Points on a hilly landscape, in no order, each with its height.
A ball rolls from a point to whichever of its 6 nearest points has the largest drop for the distance, and stops where none of them is lower. Distance is the straight distance between rows; heights are no part of it.
K_558 (h 292): [ 15  16 -34   8  -6  28  18  18  -7  21   6 -28 -14   3  31 -11   6]
K_442 (h 186): [  7  16  -6  -3 -12   8  10   8   3 -12  15 -16  11  -6  21  11  15]
K_430 (h 289): [ 16  -5 -20 -12  13  16  -1 -11  -4  25  -9 -26 -45  42  19 -26  -7]
K_725 (h 421): [ 18  -7  -1 -25   0   7  -3  -8  -2   4   6 -29 -25  43  22   6   7]
K_419 (h 244): [  9  18 -17  71  -2  26  21  28  -7  12  35 -33  29 -42  -2 -27   3]
K_852 (h 269): [ -7   6  12  -9  14 -10  -2  -1   9  -9 -14  23   9 -11  -5  -2   3]
K_530 (h 259): [ -2  28 -31  34   1  23  14  19  -8  17   2 -18   3 -20  16 -26   2]
K_488 (h 138): [-11 -11  18  -4  25 -19 -19 -19  11   0 -33  34 -19  18 -24 -13 -15]
K_366 (h 291): [-20  26   0   9  21  -3   3   0   9  -1 -15  30  15 -30 -12 -33   2]
K_607 (h 302): [ -2  20 -39  18  28  24  -4   5 -20  39 -33   2 -33  -7   4 -57 -13]
K_200 (h 303): [-10  11  16  13 -18 -10  20  12   6 -25  24  11  39 -44 -23  11  13]
K_765 (h 56): [ -5 -17  14  -2  20 -10 -21 -36   7   4 -22  11 -38  45 -11 -25 -25]
K_875 (h 436): [ 19   6 -14 -15  -6  12   9   6   1   0  13 -29  -9  20  31   8  18]
K_393 (h 191): [ 11  -9  14 -16 -41  -5   6   5  -4 -33  31  -8  35 -23   1  53  14]
K_835 (h 185): [  3  23  -8  45  -9  11  22  21  -1 -14  34 -21  33 -34  -4 -15  12]
K_132 (h 350): [ -6 -32  22 -12  12 -22 -26 -17  10  -1 -18  24 -11  20 -21  21 -18]
K_437 (h 660): [ 31 -16 -28 -21  -3  23  10 -12  -3  31  14 -46 -43  54  28  -8   5]
K_965 (h 139): [  3  20   2  10 -25   2  19  15   3 -29  34 -18  32 -24   6  15  16]
K_493 (h 247): [-15  19   1   4  36  -9 -13  -7   6   9 -38  33  -9  -8 -15 -51  -6]
K_883 (h 72): [  0  -2  13  -7 -28  -7   9   4   1 -28  22   5  31 -24  -4  37  16]
K_447 (h 428): [-17 -22  22 -15  -5 -23  -5   8   8  -6  -7  41  23 -28 -29  25  -5]
K_499 (h 395): [-20   1  20  -8  12 -16   0   0  11  -3 -19  45  17 -26 -27  -1  -2]
K_195 (h 451): [ 16   9 -40   9   7  32  13  10 -14  39 -13 -25 -31   6  28 -23  -3]
K_459 (h 208): [  0  -9  14 -15  14 -12 -11 -13   8  -8 -18  16 -10  13  -4   4  -4]
K_398 (h 373): [-26  15  23  15  -3 -16  22  12   6 -12  10  39  42 -47 -43  -5   7]
K_906 (h 60): [ -3 -38  24 -26 -12 -23 -24   4  -2  -8   0  19  14  -2 -12  53  -8]
K_962 (h 460): [ 23  -5  -5 -28 -17  10   2  -3  -7  -8  22 -36   2  34  32  32  21]
K_271 (h 222): [  3  13 -22   2  20  14  -4   1  -8  22 -27  -4 -33  10  10 -46 -12]
K_523 (h 192): [  7  23 -28  26 -11  26  20  19  -3  12  18 -29   1 -13  26  -6  11]
K_937 (h 245): [ 15   5  -1 -17 -25   7   8   9  -1 -23  26 -25  14   6  26  30  22]
K_794 (h 248): [-10 -49  22 -26 -37 -28 -16  22  -6  -6  20  24  37 -33 -17  59  -4]
K_282 (h 495): [  8  22 -46  37   8  41  18  10 -26  43 -12 -15 -21 -23  19 -29  -8]
K_139 (h 548): [-18  31  10  36   3  -2  23  11   4 -10  18  11  44 -45 -26 -28   9]
K_242 (h 231): [-10 -19  18 -17 -15 -18   2  10   1 -17   2  26  29 -28 -17  36   5]
K_117 (h 257): [  5  17 -26   3  15  16   3   8  -3  19 -13 -12 -17   3  20 -30  -1]
K_421 (h 111): [ -2  23 -11  14  -1   9  11  11   3  -3   9  -8  11 -16  14 -10  10]
K_286 (h 708): [ -4 -53  21 -13 -12 -30 -39 -14  -2   0  -4   9 -10  31 -24  50 -30]
K_668 (h 124): [-10 -34  20  -4  -1 -17 -25 -44   0   1  -8   0 -36  61 -15  18 -30]
K_448 (h 184): [  4 -34  20 -16  -3 -13 -20 -34  -3   0  -1 -18 -32  58  -2  25 -13]
K_214 (h 301): [  0 -34  25 -19   0 -24 -22 -13   3  -8 -10  16  -2  10 -15  35 -13]
K_364 (h 249): [  9 -23   6 -17  -1   5 -12 -32  -1   9  10 -29 -41  71   9   5 -10]
K_252 (h 246): [ 13 -15  11 -21   0  -6 -16 -19  -4  -6   0 -16 -18  46   8  23  -2]
K_590 (h 232): [ 11 -10  11 -21 -11 -10  -6  -2  -1 -18   4  -1   8   4   6  37   8]
K_721 (h 617): [-11  32 -24  33  13  17   7  15  -7  15 -11   2   5 -31   6 -45  -1]
K_244 (h 212): [  1   7  -3  -8  19   3  -2  -6   3   6 -18   2 -16  14  12 -23  -3]
K_353 (h 81): [-17  26   2  11   7  -4   8   7   7 -10  -4  17  20 -29  -8 -18   7]
K_839 (h 47): [-20  -2  20   0 -13 -17  13  10   7 -12   7  38  37 -43 -30  18   5]
K_253 (h 217): [-14  -2  11   1  36 -11 -20 -23  10   6 -42  35 -29  16 -23 -42 -19]
K_123 (h 202): [ -5   6   0  -4  28  -7 -13 -12   5   2 -32  19 -20  12  -5 -38  -9]
K_620 (h 183): [ 19  14 -10   2 -37  16  15  14  -1 -23  41 -40  22  -2  26  27  25]

For each start below, name every point that the ball comes to, in order.
K_271 -> K_123, K_488, K_765
K_244 -> K_123, K_488, K_765
K_493 -> K_488, K_765
K_282 -> K_530, K_421, K_353
K_558 -> K_421, K_353
K_459 -> K_488, K_765

For each start below, name the point where the ball stops.
K_419 -> K_353
K_721 -> K_353
K_835 -> K_353
K_607 -> K_765
